Each row is a point on a landscape with many valleys, with its height.
A ball rolls from a point to whichever of its 5 nearest points has the largest drop for the distance, and stops where none of them is lower. Distance is the straight distance between rows; heights are no part of it.
z41: [-58 -33  44  28   2   1  -8  12  -5  22  12 -48 -44   0 -15  16 -20   4
  -8 -49  43]  height 678
z547: [-13   9  43  10  -9  56  19  10   2 -14  13  46  32   2 -14 -20  -1  -6
  21  34  23]  height 268
z377: [ 21  -1 -32  10  16 -12   0   5  28  12   2  -7   0   6   9   4  27  23
 -29  -6 -22]  height 479
z641: [  9  19   9   2  -3  31   9   1   1 -19 -10  29  29   2  -4 -13  -6   0
   6  27   0]  height 454
z638: [-22  -5  11  29  19  17   7   7  17   8   3  -9   3  -4 -11  -2   7  11
 -24  -8   3]  height 188
z633: [  1   0  -3   3  -2   1  -3 -17  -1 -10  -6   2  11  -3  -2   6  -7  -4
   4   2  -4]  height 277
z605: [-23 -11  40 -10 -10 -13   3 -26 -22   1   6 -35 -32   2 -31   1 -27 -30
  39 -30  17]  height 615
z835: [  2  -5  -5  14  16   0  -1 -12   4   0  -3 -16  -3  -1  -2   9   7  -1
  -8  -8  -7]  height 207
z415: [-31   1  36  23   1  43  14  13  11 -10  10  13  16  -5 -18  -7   5  -2
   6   9  26]  height 220
z405: [  1 -14 -12 -20 -15 -40 -14 -24 -28   4   2 -27 -29  -6   7   9 -23 -26
  26 -13  -8]  height 547
z977: [  4  19  18 -22  -9   7   3  -8 -25 -19 -15  31  20  11   6 -15 -29 -14
  15  14  -7]  height 818
z209: [ 12  20  18   2 -10  49  18  26  16  -7   0  50  35  -2  -8  -8  15   7
   2  34   2]  height 190
z726: [ 21 -20 -63  11  15 -42 -10   9  16  26   4 -34 -14  -5  34  31  28  36
 -50 -21 -15]  height 238
z355: [-16   2  37   0  -5  17   8 -12 -15 -14  -6  10  11   4 -17 -16 -18 -24
  30   3   6]  height 338
z697: [ -9  -6  15   8   7  -3   1 -16  -8  -5   1 -16   3  -3 -13   4 -17 -12
  12  -9  -3]  height 263
z486: [-29 -27   7  15  10 -21   5  -5  -7  13  14 -44 -33  -6  -8  17 -11  -9
  -5 -28   9]  height 242
z637: [ 30 -16 -64 -12  14 -50  -9   0  13  17   0 -27 -16 -10  35  23  25  24
 -27  -3 -14]  height 264
z751: [ 17  24   9  -6  -8  46   9  20   0 -10 -10  58  39  10   0 -19  -2   3
   0  38  -1]  height 410
z99: [ 38  16 -39  -7   5  -5 -10   8  21 -10 -13  36  25   4  12 -16  20  12
  -6  10 -19]  height 255
z207: [-10   9  23   1   0  22   7 -14 -12 -12  -7  16  13   6  -6 -10 -10 -17
  18  15   5]  height 394
z720: [-54  -6  54  28   6  29   6   6   2  -5  18 -13  -3 -11 -31  -7   5 -10
  14  -7  32]  height 231
z368: [ 21   0 -24 -24 -18 -41 -17 -24  -9 -15  -9  -6   0  -3  25   8 -13 -15
  11   4 -26]  height 630
z201: [-13 -16  27 -13 -10 -16   1 -21 -16   6   2 -36 -36   0 -19  11 -28 -27
  39 -20   8]  height 699
z526: [ 17  14   3  -4  -1  11  -2 -10 -10 -17 -17  25  22   4   4 -10 -13 -11
   6  12 -15]  height 562
z679: [ -2 -13   0 -27 -19 -39  -3 -27 -33   6   6 -47 -47   1 -16  25 -28 -20
  49 -24   3]  height 646
z887: [ 45  27 -29 -23  -1  14  -2  26  18   1 -13  59  34  12  13 -28  20  18
  -5  17 -28]  height 315
z529: [-31 -16  10  38  16   7  -4  17  11  12   6 -14  -5   3  -2   7  13  16
 -36 -12  14]  height 235
z173: [  2 -16 -77 -43 -30 -68 -10 -29 -12   6   6 -41 -29  -7  45  33   3  -4
   5   4 -14]  height 478
z989: [-46 -19  38  32  12  11  -1  12   5   9  12 -25 -19   0 -10   7  -3   9
 -16 -27  25]  height 317
z171: [  7   5  -7  20  11  24   8  24  30   3  -1   8  17   2  -5  -3  30  20
 -24   3  -8]  height 191
z252: [ 38  38 -17 -41 -15   8   2  23  -6 -19  -9  59  28  14  11 -42 -10   3
 -16  38 -31]  height 597
z354: [-16 -19   4  -5  -3 -31  -3 -18 -14  16   9 -51 -47  -9  -6  27 -10 -21
  13 -33   5]  height 682
z792: [-24 -20  18   0  -5 -20  -1 -23 -13  12  11 -48 -46 -12 -13  17 -20 -17
  27 -32   9]  height 779
z97: [  0 -15 -19  14  16 -24  -8  -9  -4   1   3 -28 -14  -6   4  21   7  -4
  -9 -17  -4]  height 276
z849: [-31 -16  47   6  -3  16   8  -9 -12  -7   6 -11  -9  -4 -29  -5 -18 -26
  32 -18  27]  height 307
z411: [-20   5  48  -9 -18  20   9 -18 -28 -13  -3  15   3  11 -25 -21 -38 -34
  45  -2  18]  height 427
z16: [-60 -25  53  31   3  21   5  10   2   9  11 -30 -26  -5 -21  -1  -5   2
 -11 -24  43]  height 352
z11: [  9 -14 -44   4   8 -33  -8   0   4  16  10 -43 -18  -6  26  31  18  24
 -37 -16 -12]  height 183
z911: [ 15   7 -23  -7   0 -16  -5 -26   3 -10 -10  -8   2   3   4   4  -4  -7
  12   4 -18]  height 396
z445: [ 18   5 -30  21  21   4   0  29  34  17  -3   7   1  -1  -1  -2  41  35
 -37 -11 -16]  height 498
z764: [  5  17  -3   5  11  34  10  18  21   6   0  20  24  -1  -7 -10  27  14
  -7  16  -2]  height 174
z888: [  7 -17 -21  -8  -2 -36 -10 -15 -14  -1   8 -33 -15 -13   7  19  -7  -7
  11 -11 -10]  height 379
z376: [ -3   1   3  30  15  26  10  23  21  10   8   8  11  -4 -13  -1  28  24
 -26   7  -2]  height 189
z712: [ 12  16   6  12   7  48  13  29  24  -4   5  44  30   1 -11  -2  28  16
  -7  28  -2]  height 162
z626: [-32 -22   2  26   7 -16 -17  11  -8  24   7 -48 -39  -4   8  34 -15  15
 -31 -41  25]  height 258
z341: [  2  26  37 -27 -23  25  12  -2 -46 -31  -9  44  21  15  -3 -37 -42 -30
  15  27  -1]  height 693
z980: [-12   9  45 -10 -16  43   6   5 -22 -17   1  44  27   0 -14 -19 -30 -19
  29  29  20]  height 411
z903: [ 32  -9 -67 -43 -18 -66 -13 -21   2   0 -13  -8  -2  -6  50  10   9  11
  -7  15 -27]  height 493
z197: [  7 -20 -44 -21  -5 -51 -12 -23  -9  13   7 -48 -29 -14  29  30   4  -5
  -6  -7  -3]  height 429
z388: [ 46  31 -38 -37  -7 -16  -5   3   6   0 -19  52  25  11  26 -36   1  15
 -18  29 -33]  height 70
z284: [ -9 -16 -20  27  16 -14 -11  11  16  18   0 -27 -27  -8   6  16  10  30
 -50 -29   7]  height 399
z324: [-24 -10  16  15  12  12   8 -10   0  -3   4 -12   5  -7 -17  -3  -3   1
   4  -5  11]  height 140
z148: [ 13 -10 -19  21  19 -10  -2  19  24  17  -7 -15  -2   3   3  13  26  23
 -30 -18  -9]  height 468
z731: [  6   6  -8 -18 -10 -28 -10 -21 -21 -15  -8  -8  -2  -3   7   1 -21 -24
  21   1  -9]  height 696
z117: [ -2  18  29  -4 -16  41   2  -5 -14 -22  -3  39  21  13  -9 -19 -15 -14
  16  22   1]  height 505
z472: [-28 -24  21   4  -6 -28  -5  -5 -27  21  20 -60 -61  -8 -17  28 -18 -12
  11 -43  26]  height 959
z557: [ 24  10 -17  -2   6   0   0 -18  17  -3 -10   8  14   3  14  -3  15  10
  -8   6 -12]  height 158
z394: [ -1 -14 -31 -14  -4 -57 -11 -26 -18   4   5 -44 -27 -15  19  31  -5 -14
  19 -11  -6]  height 455
z647: [ 33  21 -15   1   2  34   6  32  27  -4  -3  49  39  12   2 -16  32  20
   0  14 -17]  height 199
z611: [-31  -7  36  31  12  30   6  11  12   2  10  -6  -6  -2 -17   1   4   0
 -12 -14  22]  height 195
z186: [ 30  10 -38 -31 -11 -42 -19 -14  -6  -8 -17  14  11   7  37 -12 -14  -2
  -3  11 -20]  height 237
z292: [-11 -18 -13   2   3 -34 -12  -3 -19  12  14 -45 -34 -11   6  26  -1  -6
  -4 -26   1]  height 431
z70: [-42   3  57  20   1  58  19  17   8 -20  25  16  17 -10 -24  -8   4  -9
  24  36  43]  height 229
z372: [ 21  19   1  16   8  47  18  48  36  13   4  47  39  -1  -9 -12  41  32
  -8  19   1]  height 130
z382: [ 32  10 -37 -18   8 -21 -10  -7  20  -6 -13  23  14   4  20 -13  16   7
 -16   1 -24]  height 451
z682: [-36  -8  50  14  -5  30   8  -3  -6 -17  17  -2  -2  -7 -28 -13  -6 -24
  28   2  29]  height 254
z496: [-30 -15  39   8   9  15   2  -8  -2   2  12 -22 -20  -2 -26  -2 -16 -19
  16  -9  23]  height 294
z969: [-10 -19 -10  18  19 -16  -5  -2   1  18   2 -34 -15  -8   5  25   6  13
 -29 -14   7]  height 327
z630: [ 31  35 -11 -35 -14  -6  -2   7 -24 -20 -14  46  27  20  21 -33 -21  -2
 -17  39 -31]  height 727
z912: [ 20  28   2 -19 -10  21   0   3  -7 -12 -13  50  27  14   2 -22  -9   2
   1  24 -16]  height 598
z879: [  3 -15   8 -13 -16 -31 -10 -27 -23   0   0 -26 -25  -8 -14  13 -21 -29
  33 -18  -1]  height 241
z675: [ 47  43 -23 -29  -8  12   9  26   7  -6 -16  75  33  15  10 -38  18  13
 -12  35 -22]  height 385
z450: [ 20  23   4 -24 -13  13   0   2 -23 -16 -14  42  32   9  11 -28 -22 -10
   2  30 -10]  height 855
z44: [ 14  10   1  17  14  40   9  31  30   6   3  22  22  -4  -7  -1  35  26
 -12  13  -1]  height 168
z733: [ 28   2 -49 -21  -2 -40 -11 -19   6  -3 -14  -9  -3   2  33   6   7   7
  -6   9 -19]  height 67
z131: [-14  11  36  25   0  44  17  18  18  -6   5  23  20  -4 -16  -2  10   7
   8  21  21]  height 226
z730: [-29 -19  11 -22 -14 -37  -8 -12 -23  20  21 -66 -65  -6 -15  32 -19 -16
  41 -28  24]  height 853
z608: [ -4   6  24 -12 -11   1   0 -22 -22 -21  -6   9  11   4 -14  -5 -27 -14
  25   0   0]  height 548
z301: [-46 -28  21  35   5  -1  -6  12  -7  20  11 -37 -35  -3 -15  19 -12   9
 -30 -38  35]  height 609
z358: [ 28  14 -36   2   4  -5  -2  10  21   6  -8  18  16   6  15  -7  24  19
 -17   8 -21]  height 337
z239: [ 28  18 -25 -14   3  -8  -6  -8   6  -9 -18  28  25   9  21 -13  -1   9
  -8  21 -28]  height 473
z934: [  8   4   3  -8  -4  -6  -2 -23  -8 -10 -16  11   5   2  -2  -5 -14 -16
  14   1 -10]  height 416
z650: [ 19 -11 -48 -16   4 -42 -10 -11   9   6   0 -24  -2  -2  32  17   9  11
 -13   1 -18]  height 325
z71: [ 39  26 -17  -9 -10  26   5  24  14  -2 -16  58  34  12  11 -27  15   8
  -5  31 -17]  height 141
z364: [-28  -1  52  16  -9  44  14  -3  -7  -9  12  14  11 -11 -26 -19 -13 -25
  35   7  41]  height 240
z874: [-32 -17  39   4   6  -5   1 -12  -9   9  12 -37 -33  -1 -17   8 -11 -20
  18 -29  19]  height 596
z172: [ 17 -10 -46  24  20 -23   0  26  30  27  -2 -16 -11  -1  16  16  38  39
 -53 -18 -11]  height 436
z386: [ 30   9 -31   5  20  13   2  21  31   8  -5  21  19   5   0  -7  46  27
 -18   5 -18]  height 388

Call two points neighbours if one is among the 5 nearest of the other. Go from one point of each pair to the other, from neighbour to neighbour, staying as low as possible. Name the highest point that can't be avoided.
z324, z486 | z97
z557, z388 | z887
z324, z71 | z647
z733, z11 | z637
z324, z372 | z376

Where does a ball stop that starts at each point below?
z608 | z324
z207 | z324
z849 | z324
z411 | z324
